Each row is a point on a landscape with many valleys, with its height.
A ball rolls from a point to whichever of its 2 nearest points has the largest drop for the distance, and stops where none of them is lower. Distance is the straight distance between rows; heights are no part of it.
z941: [ 13 -10   4   0   8  -6 -15  -2   7  -8 -15  -9  -2  -2  -4  -1  -5  -5
  -2 -14  -1 -13   7  15   3 -15   0 -12   4 -13  18   9   3   8   0   1
   3  12   0  10  17  -5  10   0   2 -16  -4 -10  -3  -9]  h=44.9
z598: [  2  -5  -5  -6 -16 -16   3  15 -11 -11  -4  -3  -4   1  27  18  11   7
  -2 -19   3 -10   8 -17   6   2  -7  -2  -9 -22   8   5  21  13  -4  16
 -16  -9   4   3  21   0  14  -6  -9  -7   7  -7  -5  -4]  h=45.5
z230: [ -5   2  10   5 -37   5   8  -9   9  -9   1  19   3  -1  20  15  13  -1
  -2  21  -3  22  16  -5   6   2  -5 -11  -1   7   5  17  -5 -14  15  14
  -5  -3  19  -2  -8   0  -8 -14  18   2  11   3  10   3]  h=18.2
z867: [-19  11 -11   6 -14   5   4   1  10   1  -7   2   2  -1 -15   3  10   8
   2  28   9  17   0 -27  -9   6   4  14  -6  -2   0  -2  -1   0  -2 -10
  -4  -6   0   3   8  14  -1 -15 -13   8  11  13 -17  29]  h=61.9
z234: [ 14   1   6  26  -9   9   4 -11  14  17 -16   5  -1   1  -8   7  -4 -11
 -10  14  10  10   2 -19  -4  -6  22   0 -23   0  -6  -2 -28   0   7 -21
  17 -19  18  11  -2  19  -6 -11   4 -13  19  16 -14   4]  h=49.4
z194: [-14  -7   7 -17  -2   6   3   6 -13 -13  10   2  10   3  -5  -3 -14 -16
  14  -7  -2  -4   1  16  15 -11 -13 -32   1  11 -26   8   3 -14  12  11
 -21   4  -4  13 -11  -1   2  12  14  13 -13 -14   6  -4]  h=16.2
z508: [ 16  -6  -2  -5  -9  -8   0  11 -16 -14  -3  -5   1  -1  20   2   6  -7
   6 -31   1 -17   2   2  19  -1  -2 -29  -1   3 -10   6  16   8  10   6
 -12   3  16  13   3  -7  23   8   6  -3  -7 -16  14 -12]  h=55.2
z934: [ -4   1  -8   8 -30  -6  28  -1  -4  -7  -9  12   6  12  19  15  11   0
  -4  24  -6  20  17 -25  16  10  -1  -1  -8   0   6   5   5  -5   2   7
 -13   3  29   6   1   1 -13 -10   6  10   7   6  15   7]  h=23.9
z721: [ -2  -3 -10 -15  20  -9  12  -7   2 -15  16  -8  -8   1  -9  -3  13   1
   5  16   0  -9   1 -11   9   3  -4  -1  14   9  -2   0  12   3  -5   2
   6  17 -10 -12 -15  12   2  11 -21   8   3   5  -8   6]  h=55.8
z495: [-12   2  -7   6  17 -18 -19  21  -4 -11  21  12  -6  -3 -11   1 -16   6
  -9  -2   2   9  -1  15  -7  -1  -7 -10   2  -3   3   7   4   1   2  17
   2 -17 -17  -8 -16  -7   7  -1  10   2 -12  -7   1  -4]  h=59.1
z728: [ -5  11  -3  14  18   6  -2  13  -8  -3 -14  -9  -9   8 -20  -6 -12  -6
  -6   3  13 -24 -16 -15   4   2   6  -7   5 -10 -29  -1  -8   2  20 -18
   0  -9   2  15  -9  22  -4  16  -1   2   0  -6  -6  11]  h=21.1
z64: [ -5  -2   0  21 -13  13   9   7  11   6   6 -28   4  -3  -5  19   4   4
   3   2   0  -2  -9 -15   4  -6  20   0 -19   3 -13  -2   6 -14  10  -6
   6 -14  -3  -1   0  10  12  -9  -4  -2  31  12   5  20]  h=39.7
z546: [  5  -5  -1 -17   1   3   7  17 -18   1  16  10   2  -3  18  -5   7  12
  -1 -17  -8  -9  -3 -10  16  14  -8   0   0   4 -11 -10  22   0  -3  24
  -4   7  -9 -19 -14 -14  14  17  -2  11   5 -13  10 -14]  h=52.9
z798: [ 19  -4  12 -15  22 -13  15   2  -9  11   4  15  10   8  -2  -4   9  18
   0  -4  -3  -5  -3 -15  12  11  11   9   1 -10  10 -22   0  14 -19  13
  15  12 -12 -12   2   1   8   0 -16   4  22  18   9 -10]  h=61.8
z694: [ -3  17   2  -5  -7   6 -18 -15 -12 -13  -1   0  -5 -12 -17  -5   4   6
  15  -7  -6  -5  -8   5 -24  -5  -5   3  10  -1 -13   3 -12  -4  14   2
 -11   8  -4  11  12 -14  16  12   3  -3 -19  -9 -12  -1]  h=35.8
z380: [ -1  10  13   2  11   3   3  10   4 -18  -8  -7   8   4   6   3   6  12
  -5   0  -8 -11  -9 -11  -2   0 -10  -7  29 -14   3  -2   8  11 -10  -4
   6   9 -11   5  11  21  22  15  -8  15   0  -5  11  -2]  h=33.0
z944: [ -3  -2   2  11 -15   1   9   9  13  17  -4 -13  13   7   3   6  14   3
  -9  15   8   3   0 -23  12   3  32   3 -35  -6  -1  -9  -6  -5  -4  -7
  -1 -10  -4  -1  -5  13  -1  -9 -11  -2  36  28   2  28]  h=44.1
z968: [ 11  -6  14 -17  14 -10 -12  15   9   8  -5   3   0   5  17   0  14   9
 -12 -14  -5  -7   0   2  -8  -2  -9   7   5 -28  26 -13   9  -1 -28  -2
  12   3 -25  -6  17   7  10  -8 -12   7  -2  -3   3  -7]  h=40.8
z126: [ -8   7   9  18  -8  23 -12 -13  13  -5   9   5  -5  -2   4 -11 -15  -6
   4 -11   1   8   8  26   6  -9  -1 -12  12  13   3  18  -3  -4  12   6
   7   5  12  -3  -4 -11 -13  -8  34 -13   2 -12   6  -6]  h=28.8
z401: [-15   3  14  17  29  -1 -13  10  23  10  -6   7  -2  10 -27  -1  -3   5
  -4   4   6   1   5  -1   1  -6   7   3   1 -30  12   4  -5  14 -13   3
  17  -6 -11  10   7  23   2  -4  -6  -2  16  11  -6  11]  h=58.6
z632: [ -7   6  -7   6 -24  10   2  -6 -19  -7   1 -10   6 -14  -4   8   2   7
  15  -9  -8  -8  -9   1 -14  -9  -7   5  -4   7 -21  -3   6  -8  20   3
 -16   2   2   7  14 -14  19   2   6   1   1  -7   0  -4]  h=30.9
z281: [ 23   2 -11   4  27  -4   0  -5  -4  -4 -10 -18  -8  -3  -6 -18   4   1
  -4  -4   4 -17 -19  -6  -5  11  16  -4   8   5  -1  -4  -5  17 -13 -22
  10   3   0   9   7   3  10  11 -13 -13  -2  18  -4   7]  h=33.5
z331: [ 14   8 -15   1  13 -14  10 -14 -15  -6   6   8  -2  -9 -12 -10   9   3
   5   2 -13  11  -7  -2 -22   7  -2  16  12   9  13  -9   1  13 -17  -1
   5  13  -1   4  11 -19  15   8 -11   4 -21   3  -3  -9]  h=24.9
z181: [  4  -4 -11  14  -2  -3   7  15 -14 -12   0 -25  -3  -7   4  15  -9   0
  15 -28  -2 -22 -12  13  12 -19   1 -10  -3   6  -2   0  23   4  -3  -3
 -12  -9   8  19  14  -5  24   9  -1  -1  -4  -8  21  -7]  h=51.7
z320: [ 17   0   7  -9 -16  -1 -18  -9 -12  14 -11  38  -1  -6  -9  -9   1   2
   9   2  13  24  13  10 -11  -1  -1  -1 -11  -7  17 -11 -16  -2   2   1
  -5   2   9   2   5 -22  -1 -16   8 -12 -28  -5  -9  -5]  h=50.4
z982: [-18  11 -12   6 -14  10   7  13  -2  -9 -10 -10   6   5  21   4 -16  -3
 -11   6   1  -6  -2  -1   5   1 -11   6  10  -2  -8   3   5 -12  15  -3
  -9  -7  -6  -1  -6   6 -15  -3  16  13   0 -19   5   0]  h=33.8
z575: [-17   4 -10  -3 -18   9  -8 -13   1  -2   2  -9   0  -6  10  -5  -2  -3
   0   2   0 -13   7 -12  -2   8   4  13  -9   1  -5   8  -2   0  14   2
   5   3   8 -13  -4 -15 -24  -6   9 -14  13   2 -15  14]  h=41.7
z996: [ -3   3 -10   1  -1  11  13  -7 -12  28   3   4  -2  -3  -3 -18  -5  -2
   1  -1   0  18 -20  13   6  10  13  21  -7  22  -2  -6  -3  -7  -8  -2
  -3 -10   4 -12  -9 -16 -23 -13   8  -4   5  10  11   2]  h=42.4
z895: [  2  -6   7  -4   2  -6 -22  16 -10   1   5  20  -3  -3 -14   4 -10   4
   0  -9   9   7   6  12  -3   3  -2 -16  -6  -2  -3   4  -9  -4  20  19
  -7  -5  -1  -3 -15  -6  15   2  12  -3 -10 -12  -9  -5]  h=55.9
z621: [  9  -4   0   7   6 -11  20  -3  14   9  -1   3   3   1  -5  17  -8  -2
  -9  15 -13  11  -2  14   0 -11   5  -1  -8  15  14  -4  -5  -7  -2   1
  13 -13  -3  -8 -10  10  11  -4   3   5   4   4  10 -24]  h=37.5
z365: [ -6   0 -14   3  28 -12  17  22   4   1  -4  -9   2   1 -22  14  -8   5
   5  15   0  -6  -4   6  13 -16  -2   0  -2 -12  10  -6  10  10 -12   4
  -3  -4 -13  17   0  14   1   4 -16   1   6   3   1   1]  h=23.1
z946: [ -5  14   2   0  12  15  -9  -8  -9 -21   8  -6  -8   4   1 -30   3   1
   0 -13   1 -10  -4  -3   7  21   2  -2  29   2  -6  11   7  11  -7   6
   4  15   8  -6  -6 -15 -11  13  14  -3   1  -9  12  13]  h=47.4
z419: [ -1   8  19  -6  30  14 -20  -3  -7   0  -3   5 -12   8 -11 -28   0  -2
  -8 -17   5 -23  -2  -2   4  15  11  -3  17 -14  -7  -4  -8   9  -1   5
  12   8   1  -7  -8  -2  -8  19  11  -5  -2  -5   3  10]  h=51.1
z185: [ 21   2 -21 -14   2 -21  26  -6 -22  -5   4  -4  -2  -1  -2   3  12   2
   0   3  -3   2 -16  -7  -4  13   5   8  -4  13  -2 -12  16   4 -10   0
  -4 -10  -2   4  -1  -7  22   7 -21   8 -10   3   5 -12]  h=18.8
z379: [  5   5  11   7 -21  14   0 -15   5  -2   0  18  -3   1  12  -8   4  -1
   2   4   0  26  12  12  10   5   1  -8  10  15   9  14  -2   1   4   7
   1   3  20  -4  -7  -8 -17 -19  22 -10   9  -5  11   1]  h=23.8
z56: [  1   9  -5   7   2  13   0 -12   2  14  -8  -6  -7   0  -8 -19  -9  -1
  -7   2  -1   7 -18   2  -9   6  12  10   4  13  -2   2 -17  -7  -7 -19
   7  -7   3  -1   2  -3 -19  -8   6  -8  -4   9  -1   7]  h=40.0
z219: [ -1   1  25 -10  23  -4 -11 -10   8   7  -3  27 -15  14 -24 -11  15 -12
  -3   4  17   9  10   6   5   4   3  -8   9 -23  -4   4 -16   7   0  -4
   4  -1  12  18  -3  17  -9   6 -14   5  -9   2  -8  21]  h=52.2
z859: [-19   9  21   3  12   4  -5  15   7   0   4  -7   7  -3   1  -6   3   5
   1  -1 -13  -5 -14   3 -10  -3 -15   3  28  -9  -8  -8  -2  -8 -13   3
   5   9 -17  -5  -5  13   3  23 -10  25 -11  -1  19  -8]  h=21.9
z582: [ -9   1 -16  14  22 -11  -2   9  -7 -17  21 -17  -3 -11  -2  -5 -11 -10
  10  -9  -2  -7   8  17   1 -10 -16  -8  17  -6  12   6  23   7 -16  13
   3   7  -5   5   2 -21  -5  12  -2  -5 -21 -11   6  -7]  h=15.1
z200: [ 11  -2  29  -3  14   1   9  -6  21  12  10   5  13   5  -7   4  21  17
  18   5  -2   9   6  -4   1   4  10   8   8  -7  12 -11  -6   9 -14  11
   4  15  -8  -4   5  17  16   3 -21   8  20  24  11   3]  h=64.7
z610: [ -9  -4  17  -2 -21  18 -11  -2  19   3 -14 -16  15   3  14  12  20  -2
  12   2  12  -1   9   1   3  -3   2   5   1 -10  -5   1  -4  -2 -10  -9
 -25  11  -4  10  20  11   1 -11 -11  -2  24  15   2  21]  h=49.0
z80: [-12   2 -17   2 -16  -1   1   0  -4  -1   9   1   3   3  10  -3 -18  -6
  -7   7   2   2   5  -6   0   5  -4   5  -5  15 -11  12  -7 -14  30   4
   0 -11   2 -13 -23  -4 -32 -12  20  -5   0 -10 -11   2]  h=38.3
z519: [ 12 -19   3 -16  -1 -11 -10  22   4  18   1  -7   0  -4   8  12  14   6
  -6 -20  -5   4  -9  18 -17  -8  -7  20 -17 -14  19 -16   5  -8 -28 -11
  -4 -10 -29 -13  15   3  12 -15 -10  -3  -1  11   5 -10]  h=35.1
z816: [-13   8 -25   0  -4   8  -2 -11  -6 -16   8 -19  -6  -5  17 -18   4  -8
   6  -7   6 -11   1  -5  11  13   2   7   8   4  -5  11  14  10  -2  -2
  -5   3  14   1  -4 -24 -20  -6   8  -9  10   0  -4  19]  h=44.2
z667: [  4  -1 -15  17   2 -15  14  20   6 -20   0   6  -7   9  -7  21 -15  -3
  -8  20   4  10   4  -4  10  -1   1 -16  -2  -5   6  17   3  -7  21   5
   6 -24   7   6 -14  14  15 -12  20   4   5 -10   9  -4]  h=46.3
z740: [  1  -1  -6  17  14  -1  15 -16   8   6  -1  -4   8  -7  -7   6  -3   0
   9   8 -13   0   8   3   0  -8  -6  10   2  12  13  -2   1  13  -8  10
  15  13   0  -6   3  -3  -3   6  -6  -1  12   9   3 -13]  h=31.7
z45: [-24  12 -16  12   2  -2 -13  12  -8 -18  16  -1  -7  -5  -7   2  -7  16
  -1  -1  -1  -5 -10  -2 -10   2  -2   8   8  -6  -6   9  14  -3   9   9
  -2 -11  -8  -3  -5  -4  14   0   8   1   8  -3  -6  16]  h=54.7
z713: [  6   9  -5  -8 -30  -3  10 -25 -13 -16  18   9   1  -2  22  -5  -2  -3
   6  -7 -11   7  13  -6  -8   7  -8  -7  -5  22  -5   9   1   3  23  16
  -7   3  12  -8  -3 -22  -8 -10   9  -4 -12 -12  -6 -18]  h=22.0
z537: [  5   5  -6  -7  10 -13  -5 -18  -8 -14  -1   0  -3  -8 -23   2  -2   8
  11  12  -7  -5  -6  -9 -25  -3  -3   2   8   4   2  -3 -10   7   4   0
   0  13  -8   8   7  -6  20  15 -15   2 -15   0 -17  -7]  h=30.6
z841: [  4  -3  13  16 -23  14 -10 -18  15  12 -12 -13   5  -7  11  13  -8 -16
  -7   7   3  -8   8 -12  -9 -13   8   2 -25   0 -13   8 -28  -7  15 -23
   7  -8  21  11   0  21 -20   1   6 -18  12   9 -21   3]  h=51.6
z271: [ 21  -5  -8 -17  13 -10 -12 -12 -13   7  -4 -11  -6  -6   3 -15   7  -3
  -7 -14   4 -18 -10  -2  -8  12  14   8  -9   0  11  -9  -5  11 -13 -10
   8   4   3  -3   4 -21  -3  -2  -6 -16  -4   9 -10   4]  h=37.3
z78: [  2   7   5  12  20   9 -11  10   7   5 -15 -19   3   4 -12  -4   1  -1
  -3  -4  14 -27 -19 -12   2   3  18  -5  -1 -15 -14  -9 -10   7  -3 -23
  -2  -6  -8  15  13  22   6   8 -18  -6  12  12 -10  15]  h=27.9
z421: [  2  -4  -6 -19  -3  -5   7 -10  -4  20  14   9   5  -1  -2  -8  -6  -1
  -2   3  -5  13   5  19  -5   0  -8  15  -8  23   8 -10   0  -9   0   9
  -3   2  -5 -21 -14 -16 -20  -8  -1   5  -9  -4  -7 -12]  h=45.1
z348: [-21  13   0   1  -7  12  -5  15  -4  -9 -11  -5   4   6   2  -4  -4   1
 -13   3   3 -14 -11 -19   5   3   2   3   9 -14 -26   1  -6  -8  19  -5
  -9  -4  -3   3  -8  19 -11  12  10  15   5 -16  -3  18]  h=28.3
z75: [  0   0 -17  -4 -18   4   9 -33  -4 -15   2  10   4  -5  -6  -5  -1 -10
  18  15  -3  12  20  -6  -4  -2 -15   5   3  15   2  12  -1   5  20   1
  -9  15  14  12   4 -19 -17 -18   6  -6 -11  -6 -10  -5]  h=16.5
z143: [-13   4  -2   0  23   0  -2  -5  15  17  -7   1  -7   7 -19  -2  -5  -8
  -8  10  10   4   8   7  -2  -2   5  15  -5 -21  13   6  -2   7 -15 -14
  10  -4  -4   4  12  12 -24 -13 -16   4   5   6 -22  16]  h=61.3
z9: [ -5 -16  -5 -24   1 -16   6   7   4  -1   9  -5   5   4  -3   3 -13 -20
   1   5   4   0   9  21  18 -17 -12 -22  -3  10  -4   2   0 -12   4   8
 -14   1  -9   7 -17   4 -12   4  -3  10 -19 -13  -9  -7]  h=7.6
z851: [ -9   8  15  -2  15   8   3  -8   9   8   5  -7   0  -4  -6 -14   2   0
   2   8 -12   2 -10   5 -20   1 -12  12  28   3  -7 -15  -9  -1 -21 -14
  11   8 -14  -8  -1   8 -14  19 -28  24 -24   6   9  -3]  h=31.0
z395: [ 16  -9   2   7  -4 -18   9   3  14  -3  -3  10  -3   5  -3  27 -15  -6
 -14  15   1  16  12  10   6  -9   4 -14 -15  10  12  11 -11  -9  19   0
  14 -22   9   0 -18  13  14  -9  18  -4   0  -2   1 -16]  h=42.0
z829: [  3   3  -2  22  -9   2   3   7  17  19 -19  -6   8   8   6   7  -1  -5
 -18  16   8  12  -9 -13  -3   9  21   6 -15  -1   1  -4 -10   2 -10 -27
  12 -19   6   7   3  24  -8 -18   4  -5  20  19  -1  14]  h=47.3
z678: [  1  -7  19 -20  27 -11  -7  -9  -2   3  -1  25 -11  10 -27 -14   2 -14
   3   4  12   5  19  12  10   3  -3  -8   8 -11   9  -3  -9   4  -1   7
  -2  11  -1   3 -10   4 -11   8 -10   5 -22 -13  -9   4]  h=49.8
z475: [  5  -3 -17  -9  -9   4  28 -32   0  -5   3   5   5   0 -18  -4   4 -13
  15  26  -1  14  10 -12   1   3  -8   4   6  35  -5   5  -1  -3   7  -6
  -9  17  10   5  -4  -5 -17  -9  -8  11  -8   4  -6   1]  h=12.5
z536: [ -7   5  27   2  30   2 -22  10  11  13   2  17 -12   7 -23 -13   6   8
  -2 -10   2   6  -6   9  -6   2   4   0  12 -28   2   0 -14   9 -16  -1
   5 -13  -2  10   3  21   6   8 -10   3   1  10   5  13]  h=55.3
z602: [ 26  -9 -15  -6 -14 -15  17 -11  -6  -1  -2  -2   6   2  22  -1 -12 -11
   0  -9  -6  -5  15  -3   9  -2  -8  -7 -13  15  12   3   1   9  14   3
   1   3   9  -1  -4 -19 -11  -9   5 -13  -7 -11  -7 -28]  h=27.2
z69: [-22   7   3  26  -7  24   3  -7   7  -5  18 -18  -3  -4 -19   7   2   7
  13   5  -1   2 -16  -9   0 -11  10  -3   0  11 -28   4   0 -17  18  -3
   2   0  10  -3   3   8   8  -2   4   3  21   8   3  18]  h=34.0
z993: [-19  -5  -7   3   3   3 -10   2   0   1  15  -9   7 -12  -7   3  -9  -9
  23  -9  -7  -1  14  27   2 -21 -19   3  -1  -4  13   4  13  -4 -12  19
 -12  11 -12   7  17 -18  -4   9   0   2 -11 -13   5 -10]  h=5.2
z767: [-14   5 -19   2   4  -7  -4 -12  15  -2  -2  13 -11   5 -20  -5  -1   3
  -1  27  13  20  14 -11  -8   7  -3  11   5   1   8  11 -10   4   2 -13
   6   3  10   2   1   5 -21 -18  -3  -5  -5   8 -26  23]  h=63.1
z459: [ -2 -11   1 -15 -18  -2  -3  12  -6  17   1   3   6  -7  -1  13  11  15
   5  -6  -5   1  -3   3  -8   0  -7  30 -23  -7   5 -20   8  -5 -13   7
  -9  -5 -22  -9  17  -5   7  -7 -13   0  12   9  -8  -7]  h=29.9
z264: [ -7   2  -4   0 -25   6   8   2  -1 -11 -12  -9  14   3  17  16  20   3
   3   5   3  -5   8 -25   0   5  -1   4  -6 -19  -1   4  14   9   5   5
 -18   6   3  13  22   6   8  -2 -10   3  20   7  -1  11]  h=48.9
z732: [  8  -7   1 -31   0  -3  -8  13 -22   7  -5  20   4   1  10 -11  10   5
   5 -10   6  -5   4  -7   7  12  -7   5  -7 -14   0 -19  10   5 -10  11
 -13  13  -5 -10  -4 -19   4   3 -11   6  -9 -11  -5  -5]  h=49.1
z556: [  1   0  21  13   1  17 -25 -14  20   0   9  -4 -14  -9  11  -4  -9   0
 -10 -19   5   5  -2  28  -9  -8  10  -6   8  13   5  16 -10  -7   0  -9
  17  -8   5  -8  -2  -3  -8  -5  19 -19  -6   4   7   1]  h=34.3
z603: [ -6   6   6  -6 -25   7  -7  -5  10 -12  -1  -5  -3   1  30   7  13   2
 -12 -10 -11   3   4   2 -16   4  -8   2  12   1  10  13   8  -7  -2  -6
   2   1  -4 -11  16  -4   3  -8   6   1  -2 -10   2  -4]  h=60.8
z261: [ 15   0   4 -15  -6  -4 -12  -8  -6  11  13  20  -1   0   8 -18   4   1
  -1  -7   2  26   8  14  -9   9  -4  -3   3  10  15  -5   2  -3  -9   4
  -3   8  -1 -16  -4 -27  -2 -12   5   5 -29  -7   4  -8]  h=47.9
z542: [-18   8   4  27  -6  18  -5 -10   9 -17  11  -5  -7  -3 -11   0 -10   2
  13  -3  -1   3  -2  10   7 -12   2 -15  12   8 -16  23  -1  -7  15   6
   4   7  16   6  -1   1   2  -3  25  -6  15  -5  12   9]  h=27.1
z809: [ -5 -14  -6 -19   8 -20   8  23  -2  12  -2   5   2   2 -13  12  -5  -1
   0   6  12   2  -4  21  13 -17  -7  -6 -14  -6   2  -3   1  -8  -2   3
 -16 -12 -12  12 -11   9   5  -1 -13   5 -10  -5  -3  -4]  h=15.5
z736: [-13   8 -13 -12  14  -7  10  -3  16  -6   3  -4  -4   4 -13  -2   7   8
  -7  27   8  -1  -2 -28 -10  11   2  10   8   0  -1  -7   2   4 -11 -16
   5   7 -16  -9  -2  15  -3  -3 -28  15   6  16 -27  15]  h=59.3
z111: [ 21 -11 -10  -1 -20 -16  19   8  -5   4 -18   7  11   4  28  14  -8 -18
  -7   0   1   4  22   5  18  -4  -6 -19 -15   2   9  -1   3   2   8  -1
 -10  -6  25  15  -2  -6  -9  -4  10  -2  -9 -11   8 -23]  h=30.7
z801: [  5   0 -24  -1 -15   4  28 -13  -3  -7   0 -18   3   2   2 -10  17  -8
   7  23   6   1  -6 -27  11  16   4   1   3  21 -17  -7   5  -1   0 -15
 -11  10   8   2  -4  -3  -9  -3 -11  10   7  14   0  17]  h=6.8
z329: [ 10  -9 -12  -3 -18 -13  31   8  -4  10 -18   9   9  10  21  13  -4 -10
 -10  15   1  18   6  -5  24   5   1  -1 -14   3  12  -7   7  -4   0   2
  -5 -11  18   2  -5   1  -7 -15   3   7   5   1  17  -9]  h=27.6
z124: [ -6   6   0   5  16  11   1 -10  11  14   0  -7  -8  -2  -8 -12  -1   6
 -11  10  -7  13 -22  -3 -27   4   0  19  11  16  -4  -9 -14  -1 -19 -27
  19  -4  -9 -12   0   8 -18   0 -11  10 -11  19   0   2]  h=36.5
z714: [ -6  -1  15  19  10  25  14 -12  18  18   4 -27  20  -4   3   7  -7  -7
  13   1 -16  -8  -5   7  -3  -7   2   5   7  19  -8  -2  -6   8  -1   0
  10  15  -2 -13   1   2  -8  11  -6   2  20  13  16 -12]  h=36.9
z450: [  6  -3   6  -5  10   3   8 -15   2  -9  -1  -3  -9  14  -5  -7   4  -3
   0  11  -4  -5   3 -13   0   6   4  -6  13  16 -12   7  -8   3  14  -1
  16  12  -1 -13 -24  10  -3  14   0   3   0  -1  -5   5]  h=52.0
z579: [ -7  -6  17 -10  -9   8 -10   1  12  18  -9   4   7  -1   4   4   9  -5
   4   2   7   0   3   7  -1  -5   1   5  -7 -10  -8   4  -9  -9   0  -3
 -12  -1   1   0   5  16  -8  -1  -2  -3   6   3  -5  11]  h=46.5
z849: [ 19   6 -27   8   5  -2  33 -11 -20  -6   7 -11   0   0 -15  -7   6   2
  11  14  -4   1 -14 -20   0  17   5  10   0  25 -15  -9   8   5   4  -6
   1   1   9   0  -9  -5   8  10  -6   1   4   4   5  -5]  h=13.0
z169: [-18   2   3  -5  -8   6  10   1 -15 -15  20  -6   8   1 -10  11  -3   4
  16   0  -8  -3  -9   4   5 -10 -13 -16   3  11 -30   3  11 -21  17  14
 -13   9   1   3  -2   0  19  12  10  16   3  -7   9   3]  h=24.0
z243: [  1   5  -5   9   9  -8  -4  13   0 -20 -15 -12  -4   4  10   5  -1   1
  -9 -13  -1 -24   4  -7   5  -4  -2  -4   8 -26  12   5  17  12  -7   3
   1   5  -3  14  21   3  10   4   0  -5   0 -15  -3  -5]  h=40.6
z410: [ 14   5   8   0 -23   0  -3   1  -4 -14  -7  -8   0   0  34   0   5  -4
  -8 -21   0  -2   2   4   0   4  -5 -21   9   5  -1  10  11  -2  -3  -9
 -13   4   7   2  13  -4   6   0   9   5 -18 -17  13 -11]  h=58.0
z531: [ 15  -1  11  -2  -9  -5 -17  -9  -4  -5 -11  36  -4   1 -15  -4  -8   5
  -2   5   7  10  14  -2 -10   2   2  -5  -9  -5   6   4 -22   8  19   7
   5   0  10   7  -3 -12   2  -4  18 -20 -13  -8 -15  -6]  h=52.6
z213: [-10  -4  -2  10   0  20 -21  17  -8  17   3   7  -4  -6   3 -12 -10   1
   7 -21  -4   1  -3  23  -4  -9 -14   6  -5 -13   5  -8  11  -8 -13  11
 -10   1  -8 -11   8 -22  -7  -2  12  -7 -14 -12  11  -7]  h=15.3
z657: [ 17  -5  14   1   5   4  -5 -14  11  -3  -1   3  -9   9   9   3 -14  -1
 -19   0 -12   5  -4  -1 -12   1   6  -8   7  20  -8   4 -18  -6  20  -9
  24 -10  -2 -22 -21  16   0  14  12   0 -15  -1   0 -17]  h=46.9
z616: [ 18  -8   5 -17 -10  -7 -12  -8  -5  -2  -7   1  -1  -3  16  -1  14   5
 -16   1   0  -3  -1  -4 -21   8   7   5  -8   5   1  -5 -16   1   3 -13
   5  -1  -1  -8  -6  -8  -3  -1  -6  -6 -16   7 -15   3]  h=41.0
z48: [  8  -2  20   9  19   1 -21  -7  10  -1   5  -3  -7  -5   6  -4 -17  -3
 -12 -17  -9 -10  -7  21 -15  -6   4 -12   7  12   3   7 -19  -2   2  -7
  30  -5  -7 -12 -11   1   3  18  12  -4 -19   2   8 -16]  h=40.9
z990: [  8 -13   2  -4   9  -2   4  23 -15  11   4  18   0   2  13   2  -1  10
   4 -17  -4  -4   8   0  33   8  -1 -12  -8   0   3  -7  19   9  -2  29
   1  -1  -1 -16 -11  -8  20   6   4  -5  15  -6  18 -19]  h=56.3
z749: [  3   2  19 -10 -23   4 -19  -7  -5  17 -12  15  -1  -3   7  -2   9   2
  -7   1  11   4   1  -4 -22   7   8   9 -13  -7 -14  -8 -25 -12   2 -14
  -6  -2   7   6   4   1 -10   5   0  -8 -11  11 -16   9]  h=43.9
z965: [  1 -10 -12   9  30 -15   4  26  -7   7  -7  -9   2  -9  -5  13 -16   0
  -6  -8  -3 -19 -15   6  10 -19   1  -1  -8 -13  13  -7  10   9 -19  -1
   4 -15 -17  18   3   5  10   0 -10  -7   9   4  10 -13]  h=29.3
z83: [ 22 -14   8  -4  16  -7   7   9  -6  27  -6  16   1   0   0  -5  -1   4
   0 -13  -5   0   0   4  22   5  10  -4 -15  -1   8 -12  -2   8 -10  12
  11   1   4 -11  -5  -6  13   1   3  -9  17   8  12 -18]  h=59.0
z402: [-11  -2 -21  10 -11 -15  -4  22  -6 -10   3   6  -6   1   1  10   3   7
  -3   6   6   6  -4  -8  12   5   7   1 -13 -12   2  10  10  -4   4   5
 -10 -21  11  11  -6   2  13 -10  11  -4  13   5   6  17]  h=50.6
z90: [-18   2  -1  -1 -18  -5 -25   9   8 -22  11 -13  -6   0  22  14   1  11
 -20  -4   0 -10  -6   6 -20   1  -4   4   1  -7  -2  15   5 -14   9 -10
   5 -11 -15 -15   1   5   7  -6   9   1   1   0 -12  12]  h=64.3
z436: [ -1  -5  16 -27  14  -1  -9   4   1   4  -1   7   3   1   4  -4   6   2
   2  -6  -3  -6  12   4   3  -4  -9  12  10 -23  20 -14  10   0 -16  15
  -2  20 -15  -7  10  -1  -3   5 -13  10  -5  -7  -4  -3]  h=45.4
z224: [-21  -2   4  -3  -6  14 -13  21  -7  16   9   7   3  -5   4   6 -10  13
   8 -13  -8  -4   0   0  -6  -2 -15  21 -16 -13  -3 -15  14  -5  -4  21
  -6  -2 -16 -19  11 -13   0   5   7  -2  10 -12  -3 -12]  h=23.5
z393: [ 15 -10   1   6   7   0   0   4  -4   2  -8 -22   6  -9  -2   1  -1 -10
  13 -20   0 -11  -7  27   9 -26   1 -14   5   2   4  -5   7   1 -16 -11
 -14   4  -2  24  21  -1  14  14  -5  -1 -15  -9  17 -10]  h=48.7

For each start below, name the point where the ball stops.
z610 | z728
z495 | z740
z234 | z542
z694 | z801
z798 | z993
z401 | z993
z90 | z740
z419 | z728
z111 | z801
z531 | z859

Call two points neighbours if one is among the 2 nearest of the other. Go from one point of each pair to the other, from neighbour to neighbour, staying as low as possible. Name the highest point that can't be avoided.
z243, z728 | z610
z542, z801 | z111
z230, z542 | z126
z542, z9 | z694
